Each row is a point on a tangle of strands that fork, close into loops and nearly touch. The rows are in no order.
Two points are linked if the straight distance between their rows is under 6.41. Some points are linked to none.
(428): [ 1.31  0.77  0.40 -0.24  1.18 -2.88  0.96 -0.76  0.17  2.40  3.80  4.46
 -0.17  3.30 -1.61 -1.28 -1.14 -0.07 -0.49  4.64 -1.09 -0.45]
(1002): [ 0.75  1.15 -2.68 -2.72  2.41 -1.45 -1.57  1.37 -1.52 -1.06 -0.64  1.96
  1.55 -3.63 -1.09 -2.64 -1.91  0.35 -0.94 -1.12 -0.53 -2.93]
(1182): [ 3.51  0.00  0.13  0.76  1.38  2.84 -0.59 -3.50  0.86 -0.10 -2.10 -0.74
 -1.66  2.23 -2.08  1.16  0.89 -0.14 -1.14 -0.99 -0.06  2.26]
(1026): [-0.64 -1.71 -1.79 -0.66  0.78  2.10 -1.01  2.46  0.91 -0.93 -2.46 -0.15
  1.62 -1.43 -1.17 -0.17 -0.28 -0.53 -2.06 -2.22  2.98 -0.27]
(1403): [-2.35  1.62 -4.78  0.15  1.11 -0.16  0.46 -1.71 -0.54 -0.53 -3.62  1.25
  1.70 -1.06 -1.35 -3.27 -2.96 -0.87  3.51 -0.89 -1.21 -0.30]
(624): [ 1.41 -1.80  4.13  0.72 -3.77 -0.82 -0.46  0.97  0.28  0.97 -3.11  1.28
 -0.07 -5.09  0.59  2.08 -2.68  0.41 -1.37 -3.50 -0.61 -2.05]
(54): [-3.12 -0.22 -3.40  1.06 -1.05  1.99  4.03 -0.79 -0.66 -3.49  0.09  2.05
  1.56  0.56 -1.20 -2.42 -1.83 -0.40  2.08 -1.36  3.24 -0.13]
(542): [ 3.27 -0.78  4.96 -0.82 -3.37  2.08 -0.38 -0.27  3.30  6.05 -0.41 -1.49
 -2.13  0.58  0.39  1.47  0.51  0.76 -1.74  3.33  0.29  1.93]
(979): [-1.56  2.36  1.77 -3.76 -0.81  0.26  0.92  0.11  0.92  1.98 -1.27 -0.73
 -1.50 -5.87  0.72 -0.03  1.36  1.56  2.44 -4.15  0.01  0.40]
(1319): [ 3.66  1.29  0.09 -0.08  2.31  1.14 -1.76 -3.33  0.44  1.37 -0.86 -2.55
 -2.55  2.86 -2.38  1.28 -0.42  1.80 -3.02 -0.33  0.21  1.25]
(767): [-0.59  2.34 -0.29  2.24 -0.64  0.71  2.35  3.33 -1.27 -4.97  4.84  0.94
  3.73  2.16  1.99 -2.18  1.53 -0.43  0.64  2.13 -1.15  0.40]
(902): [ 2.05  0.36  4.32 -0.40 -1.25  0.27 -0.24 -0.94  2.23 -0.67 -3.44  0.91
  1.41 -1.10  1.03  1.55  5.01  2.03  0.68 -3.70 -2.81  2.19]
(1119): [ 0.78  1.73 -1.00 -1.15  1.54  3.97 -2.40  1.61  0.45 -0.24 -2.89 -1.33
  1.88 -0.97 -1.82  2.02  1.39  1.16 -3.68 -1.40  0.95  3.08]
(753): [-0.28  0.63  3.91 -2.86 -2.04 -0.03  1.22  0.79  2.71  1.12 -1.65  1.15
  0.25 -5.90  0.72  0.27  1.65  2.26  0.46 -4.28 -0.72  0.52]
(262): [ 1.03  0.35 -0.29 -0.78  1.14 -3.34 -0.98 -2.31 -2.74  1.41  2.82 -1.35
 -3.42  1.24  1.67 -1.29 -0.25  0.31  0.48  2.91  0.83 -1.21]
(339): [ 0.36 -3.60  1.90  2.27 -1.13  0.38  0.53  0.42  1.84  0.44  2.34  0.52
  1.36  4.44 -0.04  3.14 -0.36  1.12 -2.05  1.28 -1.24  1.27]
(509): [-4.81  1.27 -0.42  2.76 -4.91  0.79  1.77  2.21  0.54 -2.74  0.75 -3.00
  1.71 -1.45  2.66 -0.14  1.09 -0.34  0.93  1.29  5.43 -1.30]
(273): [ 1.32  3.51 -2.81 -1.27  1.90  1.99 -1.62 -3.74  1.06  0.55 -2.52 -1.53
 -1.12  0.94 -3.33  0.90 -0.53  0.71  0.92 -0.99 -3.65  3.21]
(845): [-0.37  0.25 -2.43 -1.95  4.53  1.63 -2.24  4.07 -0.54 -0.30 -1.03  0.47
  3.98 -1.16 -1.99 -0.64 -0.13  0.44 -2.82  0.01 -1.42  1.16]
(714): [ 2.75 -1.15  2.31 -1.02  0.48 -1.22 -0.30 -0.09 -1.02  2.96  1.87 -3.62
 -3.73 -0.11  1.38  0.00  0.63 -1.48 -2.52  2.85 -0.09  0.54]
(986): [-1.30  0.84 -0.92  2.42 -1.34 -0.92  3.43 -3.35 -1.05 -0.48  3.28 -1.52
 -2.94  4.99  1.24  3.51  1.25  0.38  1.70  0.93  0.87 -0.01]
(163): [-1.16 -2.32  1.96  1.09 -1.71  3.33 -1.13  0.88  2.18  2.15 -2.18 -3.05
 -0.45 -0.01  0.88  2.00  1.77 -0.44  0.63  0.68  0.32  1.59]
(1082): [ 1.50  1.20  0.38 -1.32  1.68 -3.64  0.07  1.42 -1.24  1.87  4.54  2.01
  0.20  2.59 -0.16 -1.13 -2.40  1.06 -2.79  5.06  0.26 -0.63]
(1275): [ 1.82  2.02  0.68 -2.25  1.57  1.50 -2.19  1.40  3.09  3.11  0.85  1.70
  0.97  2.61 -4.28  0.87 -1.38  1.57 -2.61  3.13 -0.85  2.26]
(1111): [ 1.19 -0.23 -0.61 -2.21  2.06 -1.83 -0.65  2.30 -3.41 -0.51 -0.32  1.94
  0.63 -3.47  0.99 -3.05 -1.10 -0.94  0.40 -0.45 -0.43 -2.21]
(454): [ 4.79  0.05  5.22 -0.24 -2.34  2.76 -0.45 -1.36  1.32  3.43 -1.71 -2.22
 -1.33  0.56  0.36  2.56  0.87  0.54 -1.26  2.36 -0.74  2.39]
(1446): [-1.62  3.19 -0.96 -3.36  2.73  0.66 -0.28  2.46 -0.25  2.06 -1.60 -0.61
  0.93 -4.75 -0.43 -0.90  2.10  1.92  0.56 -0.89 -2.63  0.87]
(1160): [-0.68 -3.47 -0.81  0.89  1.49  1.07  0.75  0.35 -0.06 -0.95  0.41  2.88
  0.85  2.59 -0.77  0.37 -0.14 -1.11  1.81 -0.50 -2.58  2.31]
(1163): [ 1.69 -0.50  0.48 -1.92  2.36  0.20  0.47 -1.77  0.70  0.30 -0.79  1.84
 -1.50 -1.80 -0.56 -0.06  3.54  0.31  2.09 -3.61 -5.01  1.95]
(527): [ 0.13  0.26 -2.99 -0.83  3.86 -0.73 -1.87  2.00 -1.55 -0.30 -0.36  1.21
  2.30 -0.29 -1.77 -1.21 -1.48 -0.24 -1.96  0.34 -1.54 -0.50]
(636): [ 1.30  0.86  2.00  0.67 -1.17 -2.41  0.67  2.08 -2.35 -3.66  5.56  0.67
  0.03  2.63  2.72 -3.12  1.26 -1.09  1.61  3.49 -2.25 -0.71]
(1439): [ 0.07 -1.13 -0.40 -0.85  0.21 -0.36  0.68  2.24 -2.33 -2.10  0.92  1.75
  2.07 -2.51  1.66 -2.91 -0.92 -1.46  0.76 -0.05  2.19 -2.99]
(892): [-4.43 -2.07 -0.84  0.25 -3.45  3.83  2.49  0.21  1.16 -0.43 -1.55 -0.12
  2.17 -1.24 -0.32  0.59 -2.57  0.86  1.57 -1.95  4.43 -1.73]
(884): [ 1.74  4.67  1.27 -3.05  1.67  1.10 -2.36 -1.46  1.33  1.33 -1.83 -1.67
 -0.69 -0.56 -1.54  1.13  2.97  2.88  0.97 -0.94 -3.26  3.44]
(427): [ 2.50 -3.47  2.79  1.70 -0.62 -2.91  0.19 -0.86 -1.13  1.74  2.27 -2.54
 -3.26  1.33  2.84  0.74  0.32 -0.93 -1.73  1.00  0.18 -1.49]
(190): [ 2.43  0.65  0.02 -1.01  1.91  0.72 -1.01 -1.30  3.22  2.96  0.15  3.60
 -0.14  3.87 -3.51  0.13 -2.19  0.33 -1.32  2.39 -1.86  2.08]
(150): [ 3.52 -2.98  2.22  0.95 -1.00 -0.01  0.78 -0.07  3.15  1.34  2.42  1.22
 -0.22  4.83 -0.74  2.21 -0.49  0.90 -3.43  0.68  0.14  0.94]
(330): [-0.26 -4.48  2.22  0.98 -2.87 -2.70 -0.65  4.57 -0.68  1.27 -1.74 -0.66
  0.13 -3.70  1.94  0.42  1.15 -1.68 -2.60  0.82 -0.47 -0.42]
(199): [-0.10 -3.54  2.26 -0.31 -0.75 -1.10 -0.87  4.67 -1.64  1.29  0.72 -0.37
  0.52 -0.36  2.91  0.38  0.72 -0.56 -1.97  2.58 -0.11  0.22]
(972): [-0.25  2.64 -3.19  2.81  1.76 -3.81  2.10 -1.75 -0.59 -1.09  2.92  2.84
  0.44  5.16 -0.98 -0.23 -3.29 -1.08  0.52  2.79 -1.44  2.00]
(1406): [ 0.39  2.03 -2.71 -1.54  1.89  2.00 -1.54 -1.73  1.72  2.03 -0.87 -1.62
 -0.30  2.60 -3.48  1.09 -2.08  0.17  1.00  1.19 -2.48  2.71]
(436): [ 2.02 -0.11 -3.54 -0.03  2.28 -0.20 -0.92 -4.34  0.97 -1.50 -3.46  1.18
 -1.92 -1.87 -2.70 -0.18 -1.84 -0.68  0.37 -4.61 -2.24 -0.27]
(1442): [-0.62  0.48 -0.07  2.83 -1.07 -0.58  2.23  2.71 -1.21 -4.96  2.30  1.77
  3.15  1.08  2.10 -1.68  2.64 -0.79 -0.61  0.61  0.25 -1.42]
(511): [ 3.68  1.72  4.36 -1.41 -0.26  1.38 -0.94  0.09  1.82  0.76 -3.16 -0.77
  0.28 -1.51  1.70  1.76  4.72  2.11 -0.62 -1.56 -0.95  3.18]
(1224): [-1.58  1.89 -6.39 -0.56  1.61 -1.18 -1.59 -2.08 -0.58  0.11 -2.40 -1.50
  3.41  0.26 -0.87 -2.12 -3.41 -1.48  2.45  0.40 -3.84  0.31]
(577): [ 1.11  1.26  3.16 -1.99 -0.36  0.17 -0.35  0.48  2.66  0.21 -2.30  0.79
  0.00 -4.02  0.02 -1.02  4.16  1.93  1.12 -4.09 -2.44  1.15]
(1208): [-0.43  0.23 -2.35  0.23  0.96 -1.49 -0.48 -2.46 -1.85 -3.20 -0.67  1.25
 -0.83 -2.41 -0.24 -3.79 -2.60 -0.97  3.54 -1.58  0.52 -2.51]
(5): [-1.65 -1.73  0.95 -0.36  0.07  2.97 -0.91  1.97  0.18  2.69  1.10 -2.52
 -1.08  0.85  0.42  1.90  0.82 -0.48  1.54  2.16  0.32  1.07]
(1154): [-2.58 -0.28 -2.29  1.61 -0.57 -0.99  1.68 -2.66 -0.65 -3.42  0.20 -1.24
 -1.14  0.84  0.07 -1.16  0.78 -0.78  2.22 -1.47  3.81 -2.26]
(553): [-2.93  0.27 -0.63 -1.95 -2.03  3.13  1.74  1.23  0.15  0.33 -2.00 -0.12
  1.57 -4.11  0.27 -0.59 -2.40  0.10  1.22 -1.27  4.67 -0.81]
(387): [-3.21 -3.66  2.82  3.29 -4.01 -0.72 -0.83  0.88  0.02  0.89 -1.23 -0.18
 -1.54 -1.96  1.87 -0.39 -0.78  0.19  2.08 -0.68 -0.08 -3.58]
(345): [ 3.81 -0.53  1.15 -1.47  1.51 -2.22 -1.24 -2.02 -2.95  3.89  1.77 -2.70
 -5.46 -0.77  1.20 -0.71 -0.65 -0.28 -0.29  2.30 -0.35 -1.11]
(1184): [-0.43 -0.68 -0.60 -2.23  0.43 -0.26 -0.27 -2.41 -0.95 -0.94 -0.94  1.58
 -1.75 -3.60 -0.24 -1.27 -1.18 -1.51  2.88 -3.00  0.36 -2.52]
(1234): [-0.40 -4.83  1.10  3.24 -0.16 -0.10  0.12  0.86  0.56 -1.79  0.99  0.72
  1.59  2.52 -0.25  2.49  0.25  0.26 -3.05 -0.76 -0.59 -0.94]
(1419): [ 1.55 -3.01  3.44  1.27 -2.74 -0.65 -1.93  3.14  0.81  1.04 -2.34 -0.40
 -0.32 -3.78  1.51  1.58  1.01 -1.11 -3.03  0.25 -1.96 -0.67]
(678): [-1.59 -2.21  0.09  1.54 -2.21 -1.85  0.99 -1.89  0.10 -1.49 -0.29 -0.50
 -1.61 -0.41  0.92  0.34 -0.52 -1.45  2.36 -1.67  2.97 -3.44]
(558): [-1.67 -4.12  1.84  2.01 -2.71 -0.66 -0.37 -0.19 -1.10  0.09  0.28 -1.08
 -1.61  1.05  3.25  0.55  1.58 -0.93  1.96  0.50 -0.63 -2.33]
(333): [-0.58 -2.24  0.09  2.00 -0.17 -0.27  1.99 -0.28  1.22 -0.01  2.57  1.64
  1.25  5.97 -1.74  2.89 -0.06 -0.03 -0.16  0.35 -0.18  2.08]
(955): [-0.90  1.46 -3.69  0.63  2.53 -1.62  0.18 -1.98 -1.57 -1.17  2.04 -1.32
 -0.71  3.88 -1.96  0.95 -0.44  0.67 -0.77  0.45  2.02  0.62]
(211): [-0.48  0.96 -4.99 -0.23  3.46  0.24 -1.49 -1.42  0.38 -0.11 -1.22 -0.30
  0.77  3.43 -3.26  0.04 -1.92 -0.84 -0.31  0.12 -1.57  3.23]
(1281): [-4.43 -1.01 -0.22  1.50 -3.61  0.23  1.94  0.95  1.48 -1.31 -0.75 -1.17
  1.63 -0.75  0.01  1.67 -1.89  0.40  0.47 -1.73  5.47 -1.69]
(594): [-0.71  1.16 -1.36  2.25 -0.45 -1.52  2.13  0.88 -2.37 -2.82  2.61 -0.55
  0.62  2.94  2.14  2.29  2.15 -0.64 -1.98  1.01  1.98 -1.59]
(1302): [-4.55  2.26 -0.41  4.23 -4.58  2.97  2.61  0.97  0.78 -3.98  0.85 -1.04
  2.18  0.63  2.39  0.35  1.85 -0.51  2.57  0.20  2.81 -2.27]
(1402): [-0.19 -2.91  3.01 -0.04 -3.15 -0.14  1.53 -1.38 -1.80 -0.81 -0.85  1.56
 -0.24 -3.07  1.45 -0.74 -3.73 -0.93  3.37 -2.56  0.30 -4.69]
(421): [ 0.79 -2.44  2.24  1.07 -1.31 -3.69  0.68 -0.53 -3.98  0.07  3.58 -1.55
 -1.66  2.51  4.44  0.06  1.13 -0.55 -1.00  2.34  0.57 -1.43]
(1035): [-2.84 -2.54  0.87  1.70 -3.65  3.78  1.01  0.01  2.51  0.32 -2.79 -0.11
  1.31 -0.91 -1.19  1.23 -1.61  0.73  0.64 -3.27  1.82 -1.55]
(563): [-3.39  0.52 -2.07  2.43 -3.48  1.38  3.76 -1.85  0.57 -3.92  0.13  1.53
  0.77  1.47  0.80 -1.92 -0.92 -1.59  4.79 -1.77  2.84 -1.05]
(857): [-0.74 -0.26  0.30 -1.54 -0.97  0.97  1.13  2.76 -1.28 -0.70 -0.48  0.79
  1.09 -4.40  1.34 -1.88 -2.45 -0.47  1.65 -0.27  3.53 -2.31]
(547): [-1.94 -0.92  0.41  3.17 -1.78 -2.23  1.63  3.08 -2.14 -3.04  1.67  0.61
  2.53  1.34  2.76  1.04  2.39 -1.00 -2.26  0.57  1.12 -1.89]
(1428): [-1.85 -3.31 -0.19  1.09 -1.12  3.15  0.15  1.19  3.02 -1.19 -2.14  0.85
  2.16 -0.16 -0.87  1.44  0.11  0.04 -0.67 -2.89  1.03 -0.67]
(1422): [ 1.83 -0.39  1.21 -0.38  0.31  4.32 -1.69  1.59  2.04 -1.67 -4.07 -0.92
  2.33  0.38 -1.49  2.14  2.00  0.12 -2.43 -1.96  0.21  2.54]
(278): [-1.84 -1.99  1.57  1.69 -2.24 -0.23  1.39 -2.68 -0.78  0.54  2.55 -1.65
 -2.35  3.40  2.02  1.87  0.94 -0.28  2.95  1.31  0.21 -1.04]
(809): [ 1.41 -0.41  3.56 -1.77 -0.73  1.91 -0.36  5.45  0.86  1.98 -1.30 -0.92
  0.87 -3.20  0.60  2.16  2.94 -0.16 -2.92  0.35 -1.83  3.25]
(135): [-2.83 -0.01 -3.94  0.41  1.40  1.21  0.59 -0.81  0.20 -1.94 -1.39  1.67
  1.40  0.76 -2.46 -1.43 -1.27 -0.50  0.69 -1.72  2.62  0.36]
(258): [-1.75  2.79 -2.73 -0.27 -0.18  0.33 -0.05 -3.68 -0.28 -2.69  0.00 -0.09
 -0.60 -2.44 -0.25 -5.74 -1.95 -0.33  5.47 -0.05  1.63 -1.77]
(776): [ 3.23  3.96  1.82 -3.38  1.27 -0.17 -2.14  0.55  1.69  5.25 -0.07 -1.81
 -1.88 -0.05 -2.15  0.16 -1.18  1.57 -3.73  4.91  0.02  1.73]
(401): [ 0.58 -2.13  2.65 -1.68 -0.38  0.59 -0.90  0.03  0.15  3.37  1.97 -2.56
 -2.11  0.55  0.87  1.65  0.06  0.12 -0.50  2.49  1.10  0.94]
(1157): [-1.98  1.28  0.52 -3.37 -1.65  1.89  1.86 -2.35  0.07  1.82 -2.04  0.44
 -1.72 -5.59  0.69  0.01 -1.46  0.97  3.40 -3.25  1.66 -1.29]
(850): [-3.84  1.81 -5.32  2.22  1.55 -0.82  1.17 -1.83 -1.28 -2.95  1.29 -0.95
  1.34  4.04 -1.30  0.21 -0.76 -0.83  1.02  0.54  1.22  1.88]
(256): [ 1.29  0.96  0.84  0.80 -0.72 -4.16  1.11 -0.43 -3.61 -0.50  4.23 -2.30
 -2.03  1.12  3.71 -1.53  1.04 -0.81  0.20  2.86  1.36 -1.37]
(673): [ 3.88 -1.62 -1.33  1.88  0.98  1.96 -0.22 -3.36  1.88 -0.67 -2.05  1.72
 -1.55  3.83 -2.12  1.55  0.01 -0.72 -0.07 -1.89 -2.60  2.82]
(574): [-0.96  1.58  0.20 -3.79  0.75  1.40 -1.88  2.44  2.20  4.57  1.95  1.92
  0.59  1.90 -2.47  0.33 -1.30  0.67 -0.15  4.64 -0.97  1.72]
(303): [ 3.52  1.94  2.66 -3.21 -0.39 -0.35 -0.97  1.78  2.01  4.94  1.93  0.10
 -1.19  0.52 -1.56 -1.19 -1.60  0.59 -4.20  5.10  0.95  1.71]
(891): [ 0.75 -1.37  2.22  1.62 -2.20  2.93 -1.96  0.87  2.62  0.37 -4.08 -1.13
  0.66 -0.97  0.10  2.64  1.30  0.58 -1.11 -1.40 -0.99  1.06]
(595): [-3.66 -2.68  1.67  2.94 -4.43  1.64  0.47  1.91  0.17 -1.00 -0.16  0.76
  1.05 -1.19  2.21 -1.87 -0.15  0.82  2.65  0.40  1.18 -4.02]
(580): [-2.56 -2.91  3.14  3.79 -5.29 -0.37 -2.58  1.19  1.08  2.32 -2.59  0.77
 -2.40 -3.57  1.30  0.60 -0.62  0.00  0.23  0.12 -1.09 -2.26]
(1315): [ 1.81  2.69 -2.04 -1.88  2.28 -0.41 -2.16 -1.36  0.64 -0.90 -3.26  0.18
  1.24 -2.77 -2.42 -0.15 -0.08  1.58 -3.13 -4.09 -1.30  0.60]
(1141): [-0.35  1.13 -4.45 -0.79  1.73 -0.26  0.04 -2.56  0.12 -0.69 -3.71  1.53
 -1.29 -1.26 -2.07 -2.09 -2.41 -0.91  2.37 -3.84 -0.68  0.37]
(515): [-0.42  1.99 -1.71  2.35  0.04 -2.04  3.50 -2.07 -2.32 -1.91  3.12  0.80
 -0.67  4.84  1.26  3.71  1.02 -0.79 -1.40  0.78  1.68  0.37]
(839): [-1.56 -2.69 -1.27  0.45  1.24  1.89  0.77  1.54 -0.18 -1.55 -0.69  2.37
  2.37  0.76 -0.08 -1.65  1.09 -0.78  2.28 -0.97 -1.58 -0.16]
(400): [-1.33  2.78 -1.88  1.10  0.70 -1.83  0.96  1.17 -2.53 -3.20  3.59 -1.10
  0.98  2.96  1.55 -0.69  0.96 -0.32  0.44  1.88  1.68 -0.16]
(452): [ 1.23 -1.73  0.91  0.37  0.52 -2.02 -0.35  2.86 -2.93 -3.30  4.00  1.20
  1.52  0.53  2.52 -3.75  0.38 -1.02  0.80  2.14 -1.11 -1.73]
(1126): [-2.41  1.85 -0.64  1.45 -1.84 -1.07  0.55 -1.00 -1.72 -0.78  1.76 -4.68
 -2.95  1.49  3.55  0.74  2.53 -1.51  1.69  2.24  3.25 -0.37]
(1367): [ 2.84  0.14 -2.03  0.24  2.19  0.00 -0.55 -2.05  0.54 -1.67 -3.09  3.80
 -0.31 -1.81 -2.36 -0.68 -0.38 -1.74 -1.44 -4.76 -2.15  1.26]
(724): [-1.41  0.61  0.59 -1.47  0.68 -0.38 -0.60  2.33 -0.93  0.12  4.13 -0.14
  0.71  1.75  0.85 -1.12  0.05 -0.09  1.13  4.44  1.15  0.67]
(1318): [ 3.04  2.39 -1.76 -2.09  3.46 -0.63 -3.00 -1.89 -0.70  2.42 -1.59 -3.18
  0.05 -1.38 -2.21  0.63 -0.57  1.55 -2.67  1.47 -3.14  0.32]
(241): [-0.81 -2.03  5.33  1.64 -4.47 -1.05 -0.58  1.31  0.56  1.57 -3.22  1.13
 -2.62 -5.36  0.94  0.49 -2.19  0.78  0.04 -2.62 -2.51 -2.34]
(634): [-1.31  0.42 -0.38  0.14  0.24 -0.15  1.19  0.16  0.22  0.49  3.82  0.64
  0.68  4.15 -0.47  1.17 -0.68 -0.01  0.79  3.03  0.56  0.85]
(1099): [ 1.74 -3.47 -1.73  1.39  2.00  0.37 -0.33 -1.34  1.43 -1.70 -1.80  1.49
  0.31 -0.45 -1.72  0.38  0.22 -0.73 -2.50 -3.63 -0.78  0.04]
(1053): [ 0.42 -2.75  2.13  0.62 -2.77  0.35 -0.49  1.63  1.43  0.54 -3.85 -0.03
  0.48 -4.78 -0.40  1.42 -0.85 -0.70 -2.07 -1.84  0.50 -1.47]
(491): [-1.63  2.67 -1.05 -2.94  2.38 -0.06  0.33  1.12 -0.82  1.34 -0.84  2.65
  1.47 -4.02 -0.21 -2.19  2.94  2.04  3.26 -2.31 -4.48  0.55]
(943): [-2.92  1.47 -0.03  1.64 -2.61 -2.61  0.49 -1.31 -1.35 -1.45  1.49 -3.56
 -2.17 -1.73  3.59 -0.58  1.04 -1.48  2.49  0.94  5.21 -2.10]
(1211): [ 0.25 -1.29  2.06 -2.04 -0.05  1.75  0.23  1.18  0.34  0.71 -0.82  1.98
 -0.19 -3.00  1.27  0.18  2.95  0.03  1.65 -3.35 -3.72  0.05]
(1125): [ 1.12 -1.78 -0.86  1.66  2.46  0.75  0.93 -1.62  1.29 -0.05 -0.28  2.67
 -0.73  4.08 -2.67  0.83 -1.21 -1.61  0.13 -1.47 -1.73  3.34]
(1361): [-4.20  1.85 -4.29  2.61  0.56 -0.66  0.92 -2.51 -0.76 -3.69  0.45 -0.85
 -0.73  2.25 -0.49 -2.13 -0.45 -0.14  3.29 -0.66  3.02  0.09]
(66): [-1.27  3.65 -1.10  2.26 -0.34 -0.74  1.57  0.37 -1.30 -4.63  4.88  0.90
  2.30  3.20  1.55 -1.43  0.09 -0.95  2.68  2.10 -0.54  1.31]
(1095): [ 1.17 -0.16 -0.13 -2.20  2.43 -2.45 -2.08  1.69 -3.96 -1.02  2.12  0.47
  1.25 -1.24  1.50 -3.76 -0.78 -1.30  0.13  2.57 -1.76 -2.23]
(1327): [ 3.23 -1.95  1.47  0.62  1.56  0.37  1.04 -0.72  3.52  2.46  1.66  3.46
 -0.65  4.25 -2.85  0.73 -0.63  1.00 -2.35  2.32 -0.50  1.90]
(1105): [ 1.03  1.09 -1.07 -1.99  2.83 -1.25 -0.78 -0.37 -0.09  0.95 -0.84  2.90
 -0.32 -2.87 -0.50 -1.97  1.81  1.18  2.28 -2.41 -5.56  0.13]
(716): [ 6.50  0.79  1.97 -0.53  1.72  0.76 -0.52 -2.12  1.00  1.82 -0.13 -0.35
 -1.94  2.60 -1.94  0.83 -1.12  1.61 -4.13  0.92 -0.03  1.45]
(1191): [ 6.68  0.73  4.39  0.41 -0.41  1.46  0.06 -1.96  0.21  1.41 -2.54 -0.78
 -1.07  2.23 -0.02  1.93  0.31  1.65 -2.31  1.06  0.04  1.31]
(816): [ 1.54 -0.29  1.92 -1.71  0.57 -1.90 -0.34  2.09  0.80  3.25  3.51  1.19
 -1.95  1.52 -0.25 -0.37 -1.07  0.54 -2.99  4.57  1.04 -0.24]
(1085): [-0.43 -1.18  2.96 -0.84 -0.28 -1.69 -0.47  4.64 -2.05  0.70  3.95  0.01
  1.14  1.59  2.44 -0.47  0.69 -0.99 -1.35  4.93  0.82  1.27]
(770): [-0.73 -4.52  0.32  3.95 -0.42 -2.89  1.06  2.48 -0.66 -2.68  0.53  1.18
  2.54  1.21  1.75  1.07  0.83 -0.15 -3.27 -1.19  0.90 -1.91]
(207): [-4.59  0.71 -2.14  3.93 -3.65  1.25  3.17 -0.40 -0.33 -4.06  1.31 -0.03
  1.59  2.54  1.41  0.32  2.32 -1.20  2.69 -1.06  1.39 -0.72]
(497): [-0.68  1.24  0.52 -2.12 -1.30  0.24  1.26 -1.99 -1.37 -0.18 -1.27  0.24
 -1.12 -4.14  0.21 -1.20 -3.40 -1.15  3.74 -2.91  2.57 -2.81]
(277): [ 1.06  3.07 -4.04 -1.96  2.30 -1.53 -1.77 -2.55  0.08  1.14 -2.57 -2.20
  0.98 -2.12 -2.17  0.39 -0.85  0.73 -0.42 -1.07 -4.63 -0.36]
(806): [ 0.26  4.08 -2.56 -2.23  2.09 -2.05 -1.16 -2.36  1.13  0.52 -3.19 -0.27
  0.68 -4.73 -2.84 -0.93  0.08  1.83  0.24 -3.41 -1.91  0.51]
(611): [-1.66  1.96 -3.01 -0.93  1.78 -1.32 -1.20 -2.36 -1.32  1.82  1.49 -4.38
 -1.12  2.65 -0.72  0.55 -1.28  0.77 -1.32  2.54  1.91  0.06]
(1000): [-1.41  0.35 -5.45  0.80  2.59  1.26 -0.85  0.05  1.31 -1.45 -2.89  0.17
  1.24  0.98 -3.69 -1.64 -2.16 -0.75 -0.76 -2.12 -0.14  1.81]
(1194): [ 1.23  0.98 -2.30 -1.17  2.27  2.27 -2.11  0.90  1.24 -1.31 -3.08 -0.12
  1.91 -2.03 -3.22  0.59 -0.05 -0.02 -3.89 -2.90  1.26  0.62]
(866): [ 1.23  3.42  1.84  0.35 -1.11 -3.15  1.46  0.02 -2.92 -1.68  6.11 -0.22
 -1.09  2.59  3.25 -0.23  1.61 -0.89  0.44  4.04  0.23 -1.27]
(313): [ 3.72  3.05  1.75 -2.74  1.22 -0.98 -2.34 -0.90 -0.66  5.56  1.46 -1.81
 -3.27 -1.23 -0.94  0.50 -0.78  1.90 -2.60  3.68 -1.58  0.93]
(1087): [-2.78 -3.65  1.39  0.89 -1.02  2.33  0.29  3.15 -0.38 -0.07 -0.76  0.84
  2.07 -0.48  1.73 -0.66  0.89 -0.33  1.70  0.28 -0.11 -1.85]
(1413): [ 3.00  1.87 -0.64 -1.43  2.77 -1.53 -2.32 -2.00 -0.52  3.63  1.06 -1.65
 -1.80  0.38 -1.55  0.57 -2.34  1.24 -2.00  2.37 -1.81 -0.41]
(398): [-1.89 -0.01 -2.05 -1.87  2.58  2.89  0.13  3.59  0.15 -0.72 -1.96  1.58
  3.38 -2.79 -1.27 -1.65 -1.21  0.46 -2.08 -1.77  1.16  0.00]
(566): [-2.27  1.82 -1.00  0.30  1.00 -1.59 -0.10 -2.08 -1.05  0.46  2.55 -5.24
 -2.63  2.01  0.85  1.45  0.87  0.13  0.63  2.38  3.99  0.00]
(412): [ 2.76  3.33  3.27 -1.89  0.35  2.53 -1.88 -1.94  1.07  1.50 -2.76 -1.65
 -0.91  0.54 -0.04  2.13  2.94  2.13  0.08  0.05 -1.30  4.25]
(721): [-0.09 -1.07 -0.01 -1.96  0.70  1.11  0.46 -0.61  0.99  1.44 -1.14  2.06
 -0.75 -3.80  0.31 -0.63  1.27 -0.80  2.56 -3.14 -1.01 -1.78]
(249): [ 2.53 -2.08  1.28 -1.63  1.79  0.91 -1.44  1.01 -0.65  0.48  0.12 -0.09
 -0.91 -0.55 -0.19  1.11  1.49 -0.35 -1.75 -0.37 -1.88  0.90]
(615): [ 0.66 -4.63 -1.20  2.68  1.39 -0.29  0.21 -0.31  1.14 -1.67 -0.52  1.63
  0.72  2.31 -0.78  1.62  0.17 -1.11 -3.32 -2.91  0.61  0.12]
(311): [-1.39 -0.43  0.90  0.51 -3.88 -1.43  0.82 -1.06 -0.20 -1.03  0.08 -1.75
 -1.89 -2.07  2.76 -0.81 -0.49 -2.35  2.61 -0.77  5.00 -4.13]
(1206): [-0.64  4.03 -0.29 -3.59  2.36  0.71 -2.29 -0.46  1.16  2.32 -0.98 -2.14
  0.00 -3.41 -0.36 -0.26  2.81  3.26  1.28 -1.11 -3.40  2.60]
(36): [ 1.01  0.71 -0.49  1.33  2.38 -3.81  1.73 -0.48 -1.08 -0.82  3.81  3.71
  0.92  4.45  0.16 -1.12 -1.82 -0.67  0.52  3.36 -1.85  1.09]
(334): [-3.96  0.07 -1.25  1.40 -1.29 -0.51  1.18  1.90 -0.36 -1.82 -0.11 -2.60
  0.85  0.01  1.84  0.96  0.78 -0.84 -0.41 -0.45  4.87 -1.28]

A tip is a point with one link. Name the tips that can be reached along the links from each point below, in the order of the rows.
(1413) | (273), (972)
(1446) | (258)
(1141) | (542), (1224), (574)

A piece is two or more points that can be reached from each other along the links. Count, over all rows, the pieces, the separate loops (a circle has one, a figure eight two, a Y none), the forks (points with three links) and the tips (points with one).
pieces | 4
loops | 8
forks | 14
tips | 6

A fork is a point with three links, a tip a point with one. Leave the first point through the second and follow the links. Name the first fork or tip that comes.
(313); (776) | (972)
(303); (776) | (1194)
(1224); (1403) | (1234)
(1319); (1182) | (387)
(1105); (491) | (577)
(1194); (1119) | (714)
(273); (1406) | (892)
